A landscape with many peaks, sampled at points; each row gives a point and its height.
A climber steps from a point to the highest of its 2 nearest points, and stops where none of them is higher. Distance is the straight distance between rows; heights are no part of it.
k_753: [136 134  98 124 138 124 112 161  87 115 118 118 111 129 117 117  56 125
 122 132]  (h 3.45)
k_998: [122 118 134 117 129 128 121 120 112 156 153  93 175 109 123 117 204 113
 160 152]  (h 0.89)
k_407: [189 145 132 149 135 174 169 114 128 147 132 200 137 162 100 136 121 158
 122 132]  (h 0.12)
k_671: [144 121 154 144 134 137 150 107  94 168 112 105 106 143 114 117 124 128
 136  40]  (h 3.75)
k_276: [ 89 114 129  81 127 111  94 141 104 111 131  67 142 138 114  86 133 105
 164 205]  (h 3.58)
k_692: [ 82 163 134  81 168 110 131 160 106 120 153  71 130 129 135 179 132  89
 143 187]  (h 1.60)
k_540: [ 99 105 117 121 139  98  86 106 109 130 108  77 113 101 145  79 102 115
 148 119]  (h 2.18)
k_45: [166  97 115 140 147 111 130 111  81 134 103 125 110 124 138  53 133 162
 158 115]  (h 5.28)
k_289: [134 134 143 118 148 155 142 105 114 155 151 128 130 110 133 156 179 122
 117  74]  (h 3.23)
k_151: [125 129 130 156 149 163  87 130 177 122 110 150 158 131 136 185 112 153
  78 126]  (h 4.04)
k_137: [138 148 144 114 159 100 121 150 129 145 141 145 115 121 154 110 131 133
 152 145]  (h 4.64)
k_167: [108 151 157 164 138 140 126 100 185 180  93 105 175 127 135 112 152  79
 143 118]  (h 0.47)
k_596: [102 149 110 104 159 109 154 175 104 111 128  99  60 113 132 189  50 117
 127 109]  (h 2.13)
k_490: [116 129 106 131 118 147 137 135 133 124 118  94 109 146  87 160  81  90
  98 108]  (h 1.00)
k_948: [120 125 151 117 182 128 135 107 158 130 135 146 116  76 160 154 160 118
  98  67]  (h 3.51)
k_222: [137 131 119  84 134 132 171 137  74 158 143  55 109 137  83 139 131 114
 150 168]  (h 4.19)
k_511: [113  68 116 100 131 132 119  89 140 114  97 156 110  84 166  82 145 146
 103 104]  (h 2.81)
k_882: [128 163 131 135 129 101 171 167 129 103 144 159  62 156 142 190  89 163
 122 148]  (h 2.57)
k_748: [126 175 130 141 125 156 130 168 154 103 130 164 134 155 119 231 114 160
  97 154]  (h 3.01)
k_630: [113 119 103 142 111  96  96 112 101  95 140 177 133  93 143 105 121 154
 117  43]  (h 3.72)
k_952: [148 115 104 164  93 119 147 119 128  63 139 179  87 139  95 155  79 147
 100  74]  (h 2.46)
k_216: [150 153 172 159 164 107 153 143 204 127 111 145 109 127 156 126  99 132
 123 139]  (h 0.26)
k_143: [130 138 125 135 158 125 101 134 114 117 129 165 125 120 146 118 115 155
 111  92]  (h 4.10)
k_443: [103  95 153 119 184 114 120 108 200  86 106 133 104  88 170 150  78 143
  87 105]  (h 3.37)
k_70: [ 83 126 107 109 118 115  66 142 131 102 147 148 193 114 167 126 158 148
 142 163]  (h 1.87)
k_648: [140 125 177 154 143  89 133 129 175 114 149 208 116  96 177 121 161 186
 114 101]  (h 4.01)
k_210: [142 162 136 186 148 141 123 131 148 172 105 114 161 132 139 123  93 123
 131  96]  (h 1.35)
k_307: [108  97 118 133 148 110 130  85  95 134  78 127 106 104 129  67 125 163
 134  67]  (h 4.58)
k_135: [ 97 102  97 105 148 120  88 109 148 108  91 112 150  96 152  80 111 126
 121 167]  (h 2.50)
k_524: [ 90 151 133  89 166 113 142 175 117 134 154  70 101 123 130 187  89  82
 115 125]  (h 1.89)
k_987: [151 137 133 166 120 122 140 141 149 134 118 112 132 160  93 115  66  98
 116  90]  (h 1.18)
k_644: [152 173 141 132 128 139 181 166 122 127 157 144 104 168 123 150 122 150
 137 207]  (h 2.14)
k_574: [133  78 110 154  91 134 123  88 129 100 117 186 113 116 119 106 143 151
 117  36]  (h 3.41)
k_263: [137  90 127  77 135 163 149  89 119 143  96  94 112  93 119 111 162  93
 110  84]  (h 2.24)
k_214: [167 111 197 153 124 111 164 102 168 123 169 169  79 134 115 151 141 110
 123  80]  (h 3.79)
k_577: [171 125 145 154 109  90 145 107 120 119 163 198  76 140 140  88 138 169
 149  86]  (h 2.88)
k_843: [ 76 160 104 103 117 117  85 170 127  91 136 151 112 127 131 199  88 156
 104 164]  (h 2.30)
k_389: [155 115 143 145 138  94 175 109 117  75 155 195  78 119 115 134 101 173
 126  88]  (h 2.67)
k_902: [133 125 157 147 111 143 117 117 184 125 149 158 139 142 134 205 164 137
  90 113]  (h 4.42)
k_598: [130  78 109  89 100 142 123 114 145  93 106 122 123 149  92  99  96 107
 106 182]  (h 1.67)
k_767: [109 172 128 143 124 123 154 193 117 111 115 148  88 158 131 252 108 147
 121 182]  (h 2.79)
k_680: [114 141 163 177 164 123 101 113 214 141  98 119 139 109 146 113 111 107
 131 135]  (h 0.36)
k_262: [169 135 156 161 108  97 116 158 148 121 161 215 129 129 176 120 173 189
 147 127]  (h 3.77)
k_410: [120  95 102 106  69 142 126 121 144  77 133 137 105 138  96 128 124 104
 105 128]  (h 1.92)
k_313: [115 111 113 128 122  95  77 127  69 145 119  43 160 120 123  92 138 137
 163 125]  (h 1.91)
k_649: [142 176 109 147 129 155 139 168 103 124 140 157 130 159 130 167  61 148
 124 116]  (h 2.54)
k_774: [128 111 128 143 104 122 176 128 141 106 126 143  84 138  89 152  77 111
 118  46]  (h 2.26)
k_282: [165 112 133 130 100 155 158 101 140 157 117 166 123 144 106 121 181 140
 134  88]  (h 0.32)
k_928: [148 161 128 147 165 169 172  98  78 175 122 112 203 135 115 114 173 154
 161 150]  (h 2.44)
k_898: [130 179 113 177 118 122  99 180 138 123 138 132 119 176 126 125  71 134
 138 131]  (h 2.51)
k_917: [171 154 147 171  97 145 155 136 156 164 133 150 115 163  88 163 103 120
 125  72]  (h 1.02)
k_176: [ 95 145 147 126 134 138  86 125 135 158 128 131 174  89 176 128 197 127
 125 113]  (h 2.02)
k_294: [ 98 155 134  98 161 110 147 129  82 142 157  59 200 117 121 141 170 107
 151 161]  (h 1.09)
k_699: [121 123  67  71 136 133 122 133  76 115 121  53 155  98 137 131 107  87
 120 169]  (h 1.61)
k_622: [118  86 132 135  87 120 120  88 163 123 101 152 117 125 130  73 148 142
 114  92]  (h 3.10)
k_560: [115 138 139 146  90 127  95 132 172 122 138  89 153 146 120 108 148  88
 142 181]  (h 2.27)
k_697: [102 110 135 107 155 149 143  68 135 142 118 103 163  84 146  96 200 110
 145 156]  (h 0.74)
k_484: [150 115 156 128 145 158 174  97 149 133 137 144  84 116 100 146 144 109
 117  47]  (h 3.48)
k_827: [143 119 130 110 119 134 135 114  90 142 144 101 100 147 111 111 153 128
 151 131]  (h 5.10)
k_204: [114 129  73 122 163 144 114 117  76 117 121  73 218  99 136 103 100  97
 129 163]  (h 1.27)
k_782: [126 139 147 100 168  88 123 130 101 160 143  91 111 110 159  97 175 156
 165 141]  (h 5.35)
k_770: [128 108 134 147 127 132 137  87 115 162  89 139 105 104 152  86 126 126
 139  18]  (h 4.12)
k_940: [128  73 101  64 128 129 161  87  99 116 127  32 187 106 109  94 134  88
 124 200]  (h 0.25)
k_873: [102 143 132 148 166 132  96 127 191 104 113 125 133 103 155 162  89 117
  82  88]  (h 3.68)
k_51: [141 109  99 131 113 178 108  74 113 145 111 193 167 119 127 108 172 147
 112 103]  (h 0.52)
k_455: [128 153  64 113 130 145 122 162  68 120 119 130 135 134 107 176  77 123
 110 118]  (h 2.94)
k_409: [159 134 103 124 162 173 178 112  81 146 117 121 161 133 120 123 134 128
 132 138]  (h 2.82)
k_869: [ 88 147 115 130  87  92  93 188 102 112 159 127 122 159 130 159 134 114
 139 151]  (h 3.06)
k_190: [122  60 100  80 101 141 131  70 106 140  97  74 186  95 111  76 161  94
 129 161]  (h 0.43)
k_941: [119 140 124 163  64 105 102 171 123 156 149 119 135 177 115 141 107 127
 145 129]  (h 2.77)
k_786: [124 136 148 132 144 156 143 119 186 154 112  84 138 124 105 137 119  70
 107 136]  (h 0.63)
k_165: [188 131 170 167 123 130 172 103 152 177 122 183 102 150 104 123 148 139
 135 115]  (h 0.22)
k_585: [138 107 121 151 114 151 141  62 120 177 102 150 144  99 124  96 202 133
 135  78]  (h 0.42)
k_362: [130 135 153 121  75 102 114 169 107 143 164 144 115 142 120 118 189 140
 145 167]  (h 3.74)
k_174: [106 158 119  96 188 139 130 150 107 147 143  93 166 101 148 157 131 123
 136 147]  (h 1.34)
k_478: [132 139 182 143  87 118 142 133 181 152 162 154  92 129 139 161 160 117
 107 103]  (h 4.08)
k_5: [112 110 129  92  88 109 121 151  92 130 161  78 117 148 106 109 174 131
 157 181]  (h 4.32)
k_621: [157 150 114 125 160 153 173 151  65 157 120  60 155 139 109 121 111 113
 159 154]  (h 3.39)
k_465: [114 126  72 123 130 151 111 120  96 113 124 127 200 140 128 119 109 136
 114 171]  (h 1.01)
k_757: [118  97 162 154  94 133 104 118 199 133 125 121 119 131 137 106 175 107
 121 146]  (h 2.56)
k_969: [ 93 184  94 120  97 117 123 189 108  98 137 130 117 159 123 205  87 142
 146 201]  (h 2.53)
k_71: [117  96 147 109  83 130  97 120 154 122 142 112 106 121 113  96 173 104
 137  89]  (h 2.80)
k_833: [129  94 125 136  96 178 126  90 179 109  96 124 142 144 109  94 116 100
  95 150]  (h 1.41)
k_498: [143 124 170 100 157 105 140 138  75 169 143  61  71 133 118 113 161 141
 174 139]  (h 6.18)
k_734: [115  91 125 114 150 133 121  94 183  81  87 108 108  95 129 109  78 112
  90 123]  (h 3.02)
k_878: [130  98 101 113 103 181 126  88 105 114 103 152 173 122 111 103 175 121
 117 162]  (h 0.66)
k_812: [137 133 125 109  98 166 138 131 137 151 136  82 134 156  93 162 124  68
 139 133]  (h 0.81)
k_525: [117 132 128 128  59 103 110 176  91 113 157 182 105 147 132 131 141 155
 156 126]  (h 3.38)
k_961: [166 158 133 165 144 143  98 133 140 161 130 150 179 151 141 124 108 133
 136 153]  (h 1.53)
k_423: [156 109 113 139  90 106 108 148 115  86 160 200  90 154 122  99 114 164
 138 124]  (h 3.12)
k_791: [106  72 130 110  93 132 116  66 133 150  86  77 150  99 145  76 192 130
 144 138]  (h 0.59)
k_27: [130 143 147 121 127  99 150 172 133 122 154 115  76 166 116 163 112 123
 138 162]  (h 2.38)
k_439: [111 140 112 102 151 101  82 147 107 105 124 110 149 130 155  62 111 113
 146 190]  (h 2.99)
k_457: [129 110  86 131 147  61 119 151  98 104 114 110  98 126 129  79  65 147
 143  96]  (h 4.03)
k_808: [139 128 173 153 182 119 141 114 200 154 138 179 115  97 176 133 171 140
 129  87]  (h 3.76)
k_793: [128  89 131  96 137 172 145  85 140 108  91  94 112  76  96 121 115  93
  72 127]  (h 2.58)
k_522: [172 169 145 150 151 127 147 173 143 128 149 169 160 174 136 140 136 165
 146 224]  (h 1.93)
k_670: [135 113 117 161 132  89  98 141 112 123 100 133 104 150 142  41  85 163
 149 106]  (h 4.56)
k_459: [114 127 107 136 124 169  95 111 130 133 116 121 178 119 117 134 150 122
  97 143]  (h 0.82)
k_895: [ 84 138 103 115 109 102  58 166 130  77 144 160 149 136 151 135  95 158
 134 171]  (h 2.08)
k_415: [110 134 143  90  94 127 158 134 151  84 140 133  67 138 110 152 130 110
 113 155]  (h 2.15)
k_442: [178 180 149 184 163 128 137 138 126 165 133 161 203 152 133 128 129 144
 159 204]  (h 1.73)
k_495: [157 150 136 135  99 124 125 135 150 132 163 182 138 154 135 137 175 151
 132 155]  (h 3.50)
k_919: [125  90 115  66 142 155 139 116  98 138 125  70 144  94 144 115 143  84
 120 142]  (h 1.94)
k_4: [ 78 106 127 121 136 123  81 111 167 114 104 130 162  89 160 113 146 114
 122 116]  (h 2.23)
k_454: [152 137 141 115 159 132 167 124  84 163 135 104  88 140 101 146 101 100
 128  86]  (h 3.40)
k_396: [113 168  98 128 107  95 151 184  95 105 129 136  65 144 121 177  50 143
 140 123]  (h 2.37)
k_749: [152 172 137 164 111 129 129 166 156 126 147 202 142 155 140 175 128 176
 116 139]  (h 3.25)

For each start below, name the point where the climber stops.
k_165 | k_902
k_407 | k_902
k_757 | k_498
k_940 | k_902
k_699 | k_902
k_697 | k_882
